Points on a hilly landscape, in no order, each with its height.
A ball rolls from a point to whichever of its 2 nearest points has the largest drop for the distance, and stops where none of them is lower. Distance is the straight distance between rows; heights are no part of it.
nor: [ -2   1   6   2  -2  33  11 -15  26  15  10   8  -6  15   2 -18 -30   5
   9 -22  -6   3  -2  -4  -9  -1  -1   5   5  22  -3]  h=16.1
tufud: [ -5   3 -11   0 -32  14   5  -1  22  15  11  12  15  -2 -14  14   0   7
   4  -1 -27   6  -2  -1   9  16  -8  -7 -16 -21  -2]  h=19.7
seza: [ -3   3   6   9 -23  -7 -11 -21 -16  -4  10   6   9  22  -4  24  36   2
   8   8  -7  22  30  19  -2 -18  28   6   0 -30 -13]  h=50.8
Donet: [  3  -3 -14 -13   6 -34  -1  19  -2  -9  -4   1   4 -13   0  14  14 -20
 -10  14   5  -4  -9  -5  26  14 -14  -3  -1  -9   3]  h=59.3
dadek: [-12  -3 -21  -1  23  15  21  27  32  -8 -21  -5  -7  -1  -1   1 -19  16
 -27 -12   3 -10 -22 -11  11  10 -16   2   2  32  16]  h=37.1
Bezaf: [ 18  -1  -1   8 -32 -10  -1   5 -31   2   2   4  -1 -11 -15  10  27  17
   3  11 -16   1  15   6  -4 -35  22  -5  12 -26 -11]  h=38.5
zuzib: [  2 -10   0 -10 -15 -13 -20   4   3  10  30  18 -16  11  -4 -24 -10  -9
  19   2 -12  -6   0  -3  17  20 -17  -8  -6  -3 -17]  h=22.3
topuv: [ -9  13   5  19  -9  27  22 -27 -14  -4 -21 -22   9  -7  -4  20   1  14
   1   0  -2  15   2   8 -12 -19  20  -9  -4  -9   5]  h=72.2
Kegu: [ -8   1 -19  -9  -3   3   0  21  12   8  -8  -6 -12 -10 -11 -19 -20   9
  -4  -5  -9 -18 -16 -16  11  24 -28 -16 -25  15   2]  h=8.5
rupu: [  7 -10 -26  -5  14 -17  14  34  -4  -3 -14   3  -1 -30  -8   1  -6   1
 -21   2   1 -20 -26 -13  17   4 -20  -9   9   8   8]  h=37.2
tur: [ -3 -10  -4 -18 -14  13 -34  10  32   0  16   2   8   4  -7   2  35  13
  -3  16   3  10  19  13 -12  33  -6   0 -25 -26  10]  h=49.6
rodo: [ 13 -14  10   2 -33 -12 -21  -1 -23   2  14   5 -20  11 -22   9  28   0
  17   5 -17  13  25  13  13  -6  21 -11   7 -10 -14]  h=57.2
luv: [ -7  18   9  17  19  -8  14 -11 -22  -2 -26  -9  11   4   8  15  -8 -17
  -8  -9   0  -9  -8  -9   0 -12  -4   8  -1  14   6]  h=29.4
murab: [  7   2   2   9  31 -15   3  -7 -18  -3   7   9  -5  13  16 -14 -24 -23
  10 -21  -4 -15  -7 -16  15 -10  -3  18  26  22 -10]  h=70.3
dumar: [  1 -14  -8  -7 -21 -10   2  -2  -1  -7  -5  -7 -22  -8 -22  10   3 -19
  12   5 -12   7  -7  -7  36  22  -1 -29  -4  11  -4]  h=56.3
Bozi: [ -3  -4 -11  17  23   5  20 -15 -27 -20   2   1   5 -14  23   2 -24  -1
  -5   3  -2  -7 -14 -14  23 -26   4   0  29   2 -12]  h=18.7
Duv: [  0   5  19   0 -11 -11 -14 -16  -9   8  21  13 -17  33   2 -10 -10 -24
  26 -13 -10   0   9   4  10   0   1   9  -4   4 -11]  h=73.5
Nugin: [ 13  -7   3  -7  32  -1  -1  22  12   4 -18  -8  -3 -16   0 -17   0  17
 -16   1  33 -11  -4   8 -26  -3  -4  11  10  16  15]  h=55.6
vofor: [ 19 -12  -9 -10 -23   0  -2  20   1  10   1   3   5 -28 -17   0  24  27
  -5  14  -3   1   3   3 -17  -8   7  -9   5 -16   0]  h=31.4
Tebi: [ 13   2   6   1 -17  -3  -7   1  -9  11  -8  -6   9 -10 -16   9  32  18
   1   6   5   4  13  20 -33 -10  15   1 -11 -23  10]  h=50.3
lagu: [ 15   0  18   3 -14  -5  -7   4 -26   6 -18 -19 -30  -6 -18  -7  -8 -13
  18  -8  -6  -9   3  -8   8  -1   3 -17  -4  22   3]  h=34.6
pevun: [ -5  -9  -9 -12  -5  23   8  22  32   6 -21 -15 -15 -17 -17  -3  -3  24
 -14   1   8   6  -8   3 -11  16  -4 -19 -13  18  14]  h=40.5
Nivot: [ -2   5  -2   8 -20  -2   0 -16 -11  -7  14  10  18   8  11  15  20   6
  -1  10  -6  13  17   9  -1 -26  21   7   9 -35 -17]  h=40.8
sizat: [ -1  -6 -18  -1  27  -5  17  24   9  -7 -19  -5  -7 -11  -3  -4 -14   4
 -20  -5   6 -16 -23 -13  14   6 -15  -5   8  27  11]  h=37.9
ruvu: [  4  -3   2   8  -6  30  18 -10  13  16  -4   0 -12   1  -6 -18 -31  13
   5 -20 -10  -4 -11 -13  -7  -8  -1  -6   8  36   0]  h=21.6
bipu: [ 19 -14 -15 -14 -31 -19 -15  17  -5   2   7  11   6 -10 -19  13  43  18
  -1  19 -13  -1  15  -2  12  -1   4 -17   7 -21 -10]  h=27.3
tud: [ -9  -7 -13   4 -15  21  11 -21  -3 -15  25  10  10  -6  21  10  -9  14
   3  15 -11  17   5  -3  19 -27  20  -3  21 -26 -24]  h=55.5
nemi: [ -4  21   2  15  -8 -31   3  -3 -31   1  -9   6  22   5   0  25   6 -19
  -1  -1 -11 -12  -3  -1   7  -9  -7  10 -11 -23   0]  h=42.2
Kogik: [ -4  12 -16   5  -4 -11   8  13  -4  10  -1  10  22  -8  -2  11  -5  -5
  -8  -3 -15 -18 -14 -10   8   6 -23   5 -15 -15   6]  h=26.4
tarok: [  8   1  -2  -5  -5   4   6  16   3   7 -23 -16   3 -26 -18   4  16  20
 -13   5  14  -2  -1   7 -27   0   2  -9 -13  -5  20]  h=37.7
bifer: [-11  18   4  20  15   0  15 -22 -20  -8  -7  -2  21  11  23  13 -15 -14
  -3  -7   0  -1  -5  -4   2 -20   6  13   5  -5  -6]  h=27.0
giran: [  3  12  22   7   3  -6  -3 -18 -16   5   2   0  -9  22   9  -9 -15 -23
  18 -17  -4  -4   2  -2  -1 -11   3  14   6  16  -4]  h=72.1
nomes: [ 17  -4   0   6 -25   2  -4   1 -20   4  -5  -5   5 -15 -15  14  39  28
   3  12   0   8  19  14 -25 -24  26  -6   6 -25  -3]  h=46.1
tigor: [ -6   9  10   3   5  11   1 -13  13   5  22  21  13  23  15  -7 -14  -8
   7 -14   0   1   6   9 -15  -3   0  23   2 -11  -4]  h=24.2
tusi: [-28  12 -16  20   7  19  25 -24 -15 -17   0  -3  25  -7  24  27 -24  -1
 -11   3 -16   1 -14 -16  23 -20  -2  -2   5 -11  -8]  h=46.2
Dito: [ 10  -9  10   0 -26   9  -1  -7  -3  11   5  -1 -20  -4 -17  -7   3   7
  23  -3 -10  12   5   5  -3   5  15 -17   4   9  -4]  h=67.1
mag: [  8 -14   5 -16  -4 -11 -28   8   9  -5   9   3   7   3  -1   8  50   6
 -12  23  19  11  19  12 -16  17   5   4 -10 -21  10]  h=55.7
lare: [  4   0  -5  15   1   2  18  -6 -20  -9   2   4   6 -13   9   2 -11   1
  -2   4  -7  -1  -9  -6   9 -23   8  -2  19  -8  -9]  h=23.8
nol: [-21   5  -5  -1   5  11  10  -9  30 -11   9  11  21  15  17  17 -12 -19
  -5  -4  -6  16  -4   2  21  14  -6  11   5 -12  -6]  h=33.8
sazir: [  6   4  18  15 -17   6  -3 -17 -29  -1   4  -1  -6  12   1   5  20  10
  11   0  -2  13  25  24 -27 -34  38   8   3 -24  -3]  h=62.8
ded: [ -6   9  -7  -2 -14  -5   1   3   9  11   1  -1   8  -4  -9  10   3  -1
   1   0 -10   0  -4   1   6  17 -13  -4 -23 -11   5]  h=23.9
dudi: [  3   2   0   5   6 -28  -1   1 -14  -6  18  21  12   9  15   6   1 -16
  -2   5   2  -2  -2   4  11 -10   0  18  16 -21 -12]  h=36.5
meram: [-25  23  -1  12   9  13  14 -17  14   3  -9   3  28  20  11  20 -16 -17
  -8 -18  -7  -3  -5  -2  -4   6 -14  20 -17  -3   9]  h=25.9
lapus: [-33  16  -4   8  10  22  20 -23  24  -8  -6   2  21  23  16  24 -20 -21
  -7 -11  -7  12  -9  -5  18  12  -7   8  -5   5  -2]  h=29.6
pufo: [  4 -18   4  -8   7  25 -15  17  40   5  28  22  -5   0   8 -28 -10  14
  -1  -2   2   0  -1   6 -16  16 -11  11   9   0   1]  h=65.0
faz: [  5  -2   0  -2   2 -23 -10   2  -7   4  22  18  -9  12   3 -15 -17 -20
  14  -6  -9 -15  -5  -8  20   8 -16   6   4   4 -12]  h=28.4
pebik: [  8 -18 -10 -19 -21  14 -23  19  27   5   8   4   8 -15 -11   5  38  28
  -8  19   2   8  13   6 -15  22  -1  -7 -11 -20   8]  h=51.0
ruvir: [-19  25 -13  -5  13 -13 -13   4  -4  -1 -28 -29  -8  13  -1  -8  -9 -13
  -7 -10  -3 -21  -9 -21   6  20 -28  -4 -43  32  13]  h=29.3
zezem: [ -7  12   1   8   3   8  13 -14   6  -5  -6   0  28   0  10  18   4   2
 -11   3   7  10   4  13 -16 -11  11  13  -3 -28   4]  h=18.1
vubed: [  7 -13   6  -4  -8  -3 -10   5   8   4  35  29  -3  12   8 -17   5   4
   3   3  -2   2   6   8  -7  -5   4   9  12 -12 -11]  h=59.2
Faru: [ -8   9   1  14   9 -11   7 -15 -18  -8  13  18  16  15  22   7 -16 -20
   5  -6  -7  -1  -6  -5  18 -15   2  14  15 -13 -14]  h=31.6
Nel: [ 17 -21  -4 -13 -23 -14 -21  18   0   5  25  20  -2  -3  -6  -4  32  16
  -4  18  -3   2  11   2   1  -2   5  -5  11 -17 -10]  h=37.0
Rezo: [ -4  -5   2   0  34  -7  11  -8   0 -24 -12  -9  -6   2  16   3 -10 -22
  -5   3  18   8  -9  -5  27  -2   6  -2  25  21  -5]  h=58.8
kem: [-15  -4  -5   4  -8  35  16 -22  18 -12  14   3  13   0  19  12  -9   8
  -1  10  -3  28   4   5   8  -9  19  -3  12 -18 -14]  h=44.7
milid: [ -7  -7  24  -7  -8  -7 -22 -21   8   0  30  15  -8  37   5   1  15 -15
  16   0   1  20  20  18   0  15  10   6  -5  -6  -9]  h=55.4
nibi: [ 10  -3 -10   3 -26  19  15   2   2  11  -9  -8  10 -27 -23   9  17  30
   0   6 -12   9   1   6 -15  -8  13 -17   1 -13   7]  h=25.2
dom: [ -9  22  -5   7   1 -16   3   5 -10  12 -17  -6  13   0  -5  11  -5 -11
  -6  -8  -9 -21 -10 -10   0   9 -24   3 -29   1  14]  h=27.8
pog: [  9  -9  13   1  34 -10   3  -4  -7 -13  -2  -1 -10   4  17 -13 -10 -15
   4  -1  18   4  -1   1   5 -10   9   9  30  20  -4]  h=57.6
bev: [ -1  -6   5 -15  16   1 -13  11  25   2   1  -3  -2   1   5 -10   5  -1
  -4   6  21   3   3   9 -14  19  -8   5  -8   3  11]  h=43.3
Zateb: [ -5  -9   1 -10   5  18   7   6  31   0 -10 -10  -5  -6  -5  -1   2   8
 -10   2  15  14   1   9 -11  14   3  -8  -4  10  12]  h=41.8
daduv: [-14  17  -3  13  16  10  18  -9  11  -4 -11   3  28   5  16  14 -10  -4
 -13  -7   5   0  -5   4 -10  -5  -6  20   0 -16   7]  h=22.8
pago: [ -1  12   0   6  -5 -18   1   0  -7   5   7  14  19   5   4  10   7  -7
  -2   2  -4  -5   0   4  -2  -8  -3  13  -2 -25  -1]  h=40.1
ziv: [ -6  16   8 -10  29  -5 -19 -16  18   5  12  -1  -2  32  13 -19 -20 -21
  13 -20   7 -10   3  -7  -6  10 -17  25  -7  19  -1]  h=33.1
Nire: [ -3  -1 -17   6  -9   8  12 -13 -16 -18  11  -1  12 -22  18  16  -1  20
  -5  23  -6   7   2  -6  17 -38  17  -5  23 -31 -17]  h=63.1
vefa: [ -4 -10   9 -14  -5   1 -40  -2  21  -3  28   9   1  21   2  -6  32   4
  -1  16  12   9  20  15 -13  33  -8   5 -23 -21   3]  h=47.7
zaz: [  8  -9 -10 -19  -7 -31 -20  21   4  -5   6   3   5  -8  -4   7  30  -4
  -8  24   5   0   5   0  14  16  -8  -5  -7 -18  -1]  h=58.3
Fuvos: [-12  15  12  12  -8  14  16 -27  -9   4 -17 -13   0  10  -1  14 -10 -11
   8 -11  -9  10  -3  -4   4  -3   9  -6  -8  14   4]  h=51.3
Bipal: [  0   5   2  -2   0   1  15   5  -2  -2 -36 -28  -7 -22 -19  15  20   8
 -11   5  18  11  -3   9 -15   0  11 -15 -10   8  21]  h=36.6
supub: [  1  -2 -18  -8   7 -22  10  27 -12  -7 -23 -13 -16 -27 -14   1  -2  -7
 -15   2   2 -19 -22 -16  16  11 -18 -21  -8  19  11]  h=36.7
fela: [ 14 -17   1 -11 -11  12 -18  15  17  10  11  11   9 -13  -5  -8  26  26
 -12  13  11   1  11  12 -33   4   2   6  -5 -21  11]  h=52.8
Peguf: [ 16 -17   2  -1 -37  -4  -9   5 -11  11  20   9 -18  -4 -21  -7  13  12
  17   4 -18   7   9   5   4  -3  14 -17   4  -5 -14]  h=63.2
zir: [  9  -7 -19 -13 -31 -17 -14  16  -3   4   0  -4   0 -16 -29  18  35  12
   7  17 -16   3   8  -2  13  13  -1 -24 -13 -16  -3]  h=19.5
Sigi: [ -4  -1   2  -9 -15  -8  -3  -7   2   0  -8 -16 -12   1 -21  15  12 -13
  14   5  -6  16   5   5  20  23   5 -20 -15   5   2]  h=54.7
pofo: [ 17 -19   7 -15 -12  -9 -22  18  -8   6  11  -1 -31 -13 -17 -29  -2   7
  17   5   4  -3   3  -4  -4  13  -2 -21   0  13  -6]  h=29.5
motol: [-17  20  -1  19   1 -18  15 -13 -33 -11 -17  -3  23   3   7  33  -2 -29
  -6   1 -14  -7 -12 -11  23  -7  -8   2  -6  -7  -1]  h=43.4
dule: [  9 -12   1 -14  15  10 -13  27  23   4  -9  -2  -2 -21  -4 -21   7  24
 -15   6  27  -7   0  10 -35   8  -6   5  -5   0  16]  h=55.1
tuv: [ -2   7 -16  12 -25  23  28  -2   0   8 -12  -5  18 -24 -17  21   3  23
 -11   6 -23   1 -10  -6  -1 -11   1 -16  -3 -16   6]  h=19.4
zun: [-10  14  -8  -7   7  -5  -2  13   1   3 -29 -27 -17  -4 -11  -9  -7   2
  -7  -8   6 -16  -9 -14   0  14 -19 -12 -28  35  16]  h=30.0
fizub: [ -4   3 -12  21  35   8  20 -11 -21  -9   1   8  12   1  24  -5 -32   3
  -5 -15 -11 -20 -16 -20  11 -22  -1  15  28  14 -10]  h=14.2
Kab: [ -2   8  12   3  29   9   3 -16   9  -3  13  14  12  23  28 -13 -11  -6
   3 -13  16   1   9  12 -26 -16  10  33  13  -4   0]  h=32.1
Kat: [ 20 -25   3  -6   4   0   4  12  -6  -8  13  10 -10 -18   7 -14   4   7
  -2  13  13   8  -1   4   0 -13  15  -6  34   3 -10]  h=41.7
livi: [-10  13  -5  17 -21  21  18 -28 -22  -4  -3 -11  16 -13   3  25   1  19
   3   8 -14  10   7   4  -4 -34  22  -5   1 -29  -7]  h=69.9
muf: [-17   7 -15  14  -9  20  19 -25 -23 -16   1 -16  13 -21  15  26  -9  20
  -4  17  -9   7  -2  -8  15 -38  15 -12   7 -26 -10]  h=66.9
dani: [  2  14   0  -7  -3  -9 -20  12 -15   6 -28 -33 -24  -7 -18 -25  -7  -1
  10  -8   3 -18  -2 -16  -5  13 -18 -18 -31  27   6]  h=30.7
rebu: [  1   8  11   7   6 -16   8  -3 -22  -9 -22 -15  -5  -2  -2  13   1 -25
   2   1   3   0  -5  -4  15  -3   3  -6   4  10   4]  h=30.8
pido: [-14   7 -19  13  30  15  16  20  12   5 -26  -5  10   7   0   0 -23  22
 -30 -21 -11 -35 -20 -20 -10  -1 -26  18  -6  35  17]  h=35.2
ril: [-10   3   7   7  -2 -13   6 -23 -14 -17   4   0   1  15  11  18  -8 -36
  10   1  -8  12  -3  -2  38   2   7  -2  10  -1 -15]  h=62.1
refuf: [-10  -4  -5   1  12  -3  15 -15   1 -20  -3  -4   0   2  15  15  -8 -24
  -2   8   4  18  -9  -4  33   2   6  -7  17   4 -10]  h=60.2
gog: [  8 -22  -4 -20 -16 -11 -31  16   3   1  24   6 -21  -4 -12 -26  10   8
  13  16   2   3   4  -2   6  27 -11 -22  -9  -2 -11]  h=22.5
nudaz: [-16  13   2   6  -4  14  20 -14   9   5 -25 -19   0   7  -9  17  -2  -1
  -5  -9  -1   9  -6   1  -2   7   2 -11 -19  15  13]  h=52.6
Zofe: [ -7  13   6  10  -4  26   8 -14  17  13   6  14  22  12   7  -3 -16   6
   2 -19  -6  -5   5  10 -30  -8   1  23  -9 -16   7]  h=15.5
Nove: [ 11   8  16  17 -23   9   4 -13 -27   8  -8  -9  -5  -2 -15   7  14  11
  17  -7  -9   8  13  17 -22 -23  26  -2  -4 -14   1]  h=66.6
Fepug: [  5  10  15   6  20 -19  -3  -8 -17  -2  15  17   0  21  19 -14 -15 -20
  14 -17   1 -12   0  -1  -1 -14   1  26  17   6  -8]  h=71.1
kaped: [-10   9   2   5  -3  28  10  -9  26  15  -1   4   9   9   0  -4 -20   6
   0 -15  -8  -1  -2   0 -14   4 -10   9 -12   4   9]  h=8.9
Zavol: [ -5   4  28  -1  -7 -15 -17 -22 -10  -1   5  -2  -6  31  -2  12  17 -25
  20   0   6  19  21  19   2   9  15   5  -7  -7  -4]  h=59.6
lopi: [ 12 -14   5  -8  -1  14 -16  18  22  10  33  28   0   2   9 -25   2  17
  -2   3   1  -6   7  11 -30   1  -3  18   6 -15   0]  h=63.3
gafo: [ 15  -6   5  -6   6   2 -11  17   6  10  -2   4   7 -16  -3 -15  13  23
 -11   3  22  -9   5  16 -46  -6   3  13  -6 -14  16]  h=54.3
suf: [-14  -5  -4   0  -1  25  16 -11  32  -7   5   4  10   2   8  10  -7  -3
  -8   2  -3  22  -1   4  12  10   4  -4   8  -3  -2]  h=37.8
sofi: [ 20 -19  -5 -11  -8  -4   0  20   1   1   2   4  -5 -28 -11  -6  14  16
  -8  16  10   4  -5   1  -6  -3   7 -14  19  -1  -1]  h=36.1
Vede: [ 20 -19  13 -13  -3  -8 -16  21 -10   1 -10 -14 -33 -21 -17 -21   2   5
  10   7  19  -2   3  -2 -12   7   6 -20   9  24   4]  h=33.3
Gemag: [-19  12  -2  19  -5  24  25 -31 -13  -6  -8  -6  13   3   9  19 -17  -2
  -2  -4 -13  11 -10  -8  10 -15   9  -7   2   1  -5]  h=48.9
sulur: [  1  -5  14 -12   1  -1 -28  -3  14   4  12  -1  -3  11  -2  -7  18   0
   6   9  18   9  16  17 -21  23  -2   4 -20  -8   8]  h=45.4
ser: [ 13  -9  15   1  12  10   4  -4  -5   0  15  12  -7   3  16 -22   0  10
   4  -1  15   6   6  13 -30 -24  23  14  22   0  -4]  h=51.4
fomoz: [  4   5   3  10  40  11   8  -8  -1  -8   3   7  15   4  26 -13 -15   6
  -6 -11  20  -2   1   7 -25 -24  11  30  25  -2   1]  h=36.3
piv: [  3   4  -4   8  46  10  15   4   5  -7 -13   0  15  -3  19  -9 -17  14
 -19 -12  17 -11  -8  -2 -15 -18   1  26  24  10   5]  h=38.4
mif: [  0   4  -6   1  -4   6  13  13   4  13 -19  -9   1 -20 -14   1  -4  14
  -9  -3   0  -7 -10  -1 -13   4  -9  -9 -13   5  13]  h=38.7
nal: [ -1   4  -5  17  13   9  19  -7  -6   3   5  13  11   4  13  -6 -27  -2
  -3 -16 -14 -13 -15 -15   4 -12  -5  10  14   9  -7]  h=9.6
Pedit: [  7  -6   0 -16  11 -11 -10  25  -1  -1 -22 -23 -26 -20 -16 -18   1   6
  -4   7  22  -7  -6  -6  -6  14  -6 -18  -9  28  12]  h=34.9
pak: [ 24 -15  15   4 -29 -16 -17  11 -34  -5   2  -4 -30  -1 -20   3  17 -11
  15   8  -9   5  18   9  18  -7  20 -15  16  -1 -11]  h=52.7
bas: [ 12  -1  -6  13 -23  -5  15   0 -28  -3   2   4   4 -16  -3   7   5   9
   0   8 -15  -1  -3  -4   6 -30  12 -10  18 -18 -11]  h=29.9
Vop: [  1 -13 -12 -19  -9 -13 -19  14   8   0  15   5 -17  -4 -10 -21  -8  -8
  11  10  -1  -6  -7  -8  22  30 -21 -19 -10   4 -11]  h=15.6
fodil: [-15  22   1  -5  16  -9 -11 -11  14   5  -1  -4   4  25   8  -4 -17 -24
   8 -17  -1 -10  -2 -10   9  20 -23  15 -24  16   2]  h=30.3
doma: [  6  -5 -21 -16 -21 -14 -11  27   2   5  -4  -5  -4 -26 -23   1  12   9
  -1  14  -7  -6  -7 -10   9  20 -14 -22 -19 -12   1]  h=13.9
kefuz: [  3  -9  -6 -19 -10 -17 -30  14   5  -3   3  -7  -2  -5 -10   9  41   2
  -1  22   8  10  14   7   2  29  -2 -13 -23 -15   2]  h=57.3
visev: [ 15  -6   8  -2  31  -3   2   8   2  -4  -5   0  -4  -8  10 -18  -4   3
  -6  -1  26  -2  -2   6 -16  -9   6  12  23  15   6]  h=56.4
monu: [ -3   9 -12   2  29   1   4  19   9   9 -19  -9   1  -1  -1 -13 -21  15
 -16 -18   5 -30 -13 -16 -10   1 -24  13  -9  30  15]  h=34.4
Riti: [  3 -13 -15 -11   7 -18   6  10  11 -14   8  11   6  -7   8  10   7 -15
  -9  15   2   8  -9  -3  31  12  -7  -4  15 -10  -8]  h=60.4
vodem: [  8 -18   1  -2 -14  -9  -2  -3  -3  -4  30  26  -6   9   7  -8   2  -6
   7   8  -8   9   4   5  16  -6  11  -1  25  -9 -21]  h=64.7
mukat: [ -9   5   1   7  -7  12   3 -15   6  -4  18  18  27  13  19  14   4   0
  -2   2  -1  12  11  12 -12 -16  13  21   5 -34 -10]  h=28.7
fiz: [  2   4  16   9 -16 -10 -13 -16 -21   2  10  11   5  22   2   8  31   2
   4   1   3  11  29  25 -29 -22  27  18  -7 -30  -2]  h=57.7
Nog: [-22  12 -10  23  16   1  22 -22 -30 -20 -14  -4  20   2  23  27 -17 -19
 -10  -2 -16  -7 -16 -18  25 -15  -6   0   5   6  -4]  h=44.5
sebo: [  7 -23  -8  -7   1  -2   4   0  13 -13  20  16  -1  -3   9  -2  -2  -9
  -1  13   1  13  -6  -2  26   5   3  -7  29  -2 -16]  h=62.7
beg: [  1   4   6  -7  13  -8   1  15  -3   1 -37 -31 -15 -17 -15  -2   9   6
 -10   2  25  -4  -4   3 -17   4   0 -12 -16  21  22]  h=35.6
maten: [-19   9 -14  12  23  23  22  14  28  -2 -21  -2  11   7   5   9 -20  12
 -28 -16  -6 -15 -19 -11  -2   5 -18  11  -4  22  16]  h=36.2
Romel: [  5 -13   0  -7  18  17  -1  12  30   4  14  12  -9  -1   4 -26 -22   9
   2  -9   5  -3  -6  -3  -3   9 -11   5  17  19  -1]  h=66.3
Bupat: [  0   3  -1   0  42  -1   6  -6  10  -3  12  12   3  19  17 -14 -26 -12
   2 -22   2 -12  -8 -12  10   1  -8  26  25  21  -5]  h=69.3
lof: [ 12 -13   8   7  14   9  11  -4 -12  -9   7   1 -11 -12  17 -18 -10   9
   3   6  12   9  -1   4  -6 -25  22   1  33   4 -11]  h=46.7
dosak: [ -6  -2 -14  -5  -6  14  21  21  12   4 -30 -17 -14 -24 -23   2  -3  23
 -18  -1   3  -7 -19  -8  -5   5  -7 -23 -12  23  18]  h=39.7
biba: [ -6   5 -17   3 -30  24  15   1  20  11  -6  -1  20 -15 -18  25  10  15
  -4   2 -25   9  -3   0   5   7   0 -13 -12 -20   5]  h=15.0
vasa: [  8   6  29  -5  -2  -6 -19  -5 -14   4 -17 -27 -28   9 -11 -10  -2 -20
  21  -7   9   1  12   1   3   8   4  -7  -8  27   5]  h=33.2
Dab: [ -6  10   7  -7  20   4 -13  -4  23   6  17  12   7  24  11 -15 -14  -9
   6 -13   6 -10   7   7 -16  11 -15  27  -8  -3   3]  h=30.5
fopo: [-12   6   0  -7  -2   1   8  -3  12  -1 -19 -22  -8  -3 -13  17  13  -7
  -1   3   4  13   1   7   6  21   3 -17 -21  12  14]  h=53.6
Fazo: [  7  -9  17 -11  11  -1 -19   1  13   6  35  19 -14  20  13 -28  -3  -1
  11  -3   9  -2   7  10 -17   5  -2  16   8   4  -4]  h=54.5
rurus: [ 19 -15  16   4 -23 -26 -18  14 -36  -3  14  14 -27   8  -6  -8  12 -13
   7   5 -11  -4  16   8  15 -20  16  -3  18 -10 -19]  h=49.1
tep: [  0   5   8  -6  22 -16  -1   4  -1  -6 -18 -17 -11   4  -1  -2  -4 -18
  -1  -4  15  -1  -3  -3   9   8  -6   1  -4  23   9]  h=32.2
genu: [  2  -6   1  -3  32  13   3   2  26  -3  19  19   4  13  19 -19 -23   1
   0 -15   6  -1  -3   2  -6   1  -4  23  27   8  -4]  h=67.8
nozoz: [-21  16   1  -1  11  -1   3  -9  20   3  -9  -3  14  17   5  11  -8 -18
  -1 -10   4   1  -1   0   3  17 -14  12 -22   2  11]  h=28.3
vus: [ -9   0   4   7  -2  21  17 -24  -2 -13  -6 -19   4  -8   8  15   2   8
   1  13   8  25   4   9   2 -14  26 -12   7  -7  -3]  h=72.7
Sifa: [  6  10  14  -8  -1  -9 -27   0 -10   6 -11 -27 -27   9 -10 -29 -11 -10
  20  -8   5  -9   7 -10  -2  11 -12  -8 -22  26  -2]  h=31.8
dud: [  0  10   2  -6  19 -14 -16 -11  -1   3   7  -2 -16  23   6 -20 -26 -24
  16 -20  -7 -18  -7 -22  19  11 -22  11  -3  34  -4]  h=33.7
Paf: [  7  -2  -2  -1  -5 -15  -1  12 -19   4 -20 -11 -17 -16 -15  -6 -10 -10
   4  -3  -4 -17 -10 -16  12   7 -11 -16  -9  21   6]  h=35.8
Kasem: [  2  -8  10   2 -12  12  11 -17   0  -4   0  -7 -10  -3  -5   5   4   1
  12   6  -3  24   5   9   7  -2  21 -18  11   3  -7]  h=70.1
dotet: [ -6   3 -25 -13 -13  -3 -12  24  11   2   0  -6  -5 -11 -13 -13  -5   6
   0   6 -11  -8  -9 -11  14  33 -26 -20 -33  -7  -2]  h=10.8
mok: [  2   2  -1   8 -17  26  13  -2   4  24 -14  -7 -11 -10 -20 -15 -21  22
   4 -16 -14  -9 -11 -11 -16  -3  -5 -14 -11  27   8]  h=24.9
kula: [-10  26   3   6   9 -16  -7  -1 -17  12 -30 -23   1   6  -4   2  -4 -12
  -1 -13  -3 -23  -4 -14  -9   6 -23   4 -38  19  16]  h=28.6
vul: [ 13 -11   8  -9  -6  -9 -14   4  -7  -2  -1  -4   4  -8  -8  10  41   9
  -6  19  17  13  16  16 -20   1  18  -3  -2 -13   6]  h=53.2
Fon: [ -3  -9  22 -12   5  -3 -29 -11  16   1  37  19  -6  31  13 -14  12  -7
   8   5  11   9  16  17 -14  16  -1  15  -3  -5  -4]  h=50.2
Tar: [ -4   9   3   4   9 -24  -9  -8 -15   2   4   6  -3  18   7  -4 -19 -33
  14 -16 -13 -20  -7 -17  24   9 -22   7  -6  16  -6]  h=31.7
vid: [ 17 -16   6  -8 -16 -27 -19  16 -17   2  22  15 -15   1  -6  -9  16   0
   5  11  -2  -5   9   4   5  -6   5  -3  13 -10 -12]  h=44.2
kozon: [ -1   8  -2  -3  22  -5   2   7   7   7 -11  -8  -2   0   1  -9 -12  -1
  -4 -10  11 -13  -7  -7  -7   5 -15   8  -8  19  13]  h=33.5

Call two points neighbours if one is among the 2 nearest of the other. Go from one point of each pair to the other, from neighbour to neighbour, staying as low as possible. Name the highest point that can't be avoided.
bifer, biba | sizat
Kegu, biba | zun
Fon, nal | vodem
zezem, kaped | ziv

For each start below, name the point where the ball stops.
gafo | Vop
Paf | biba
muf | zezem
dosak | Vop
Fuvos | bifer
Kasem | Kegu
sizat | bifer
sebo | nal
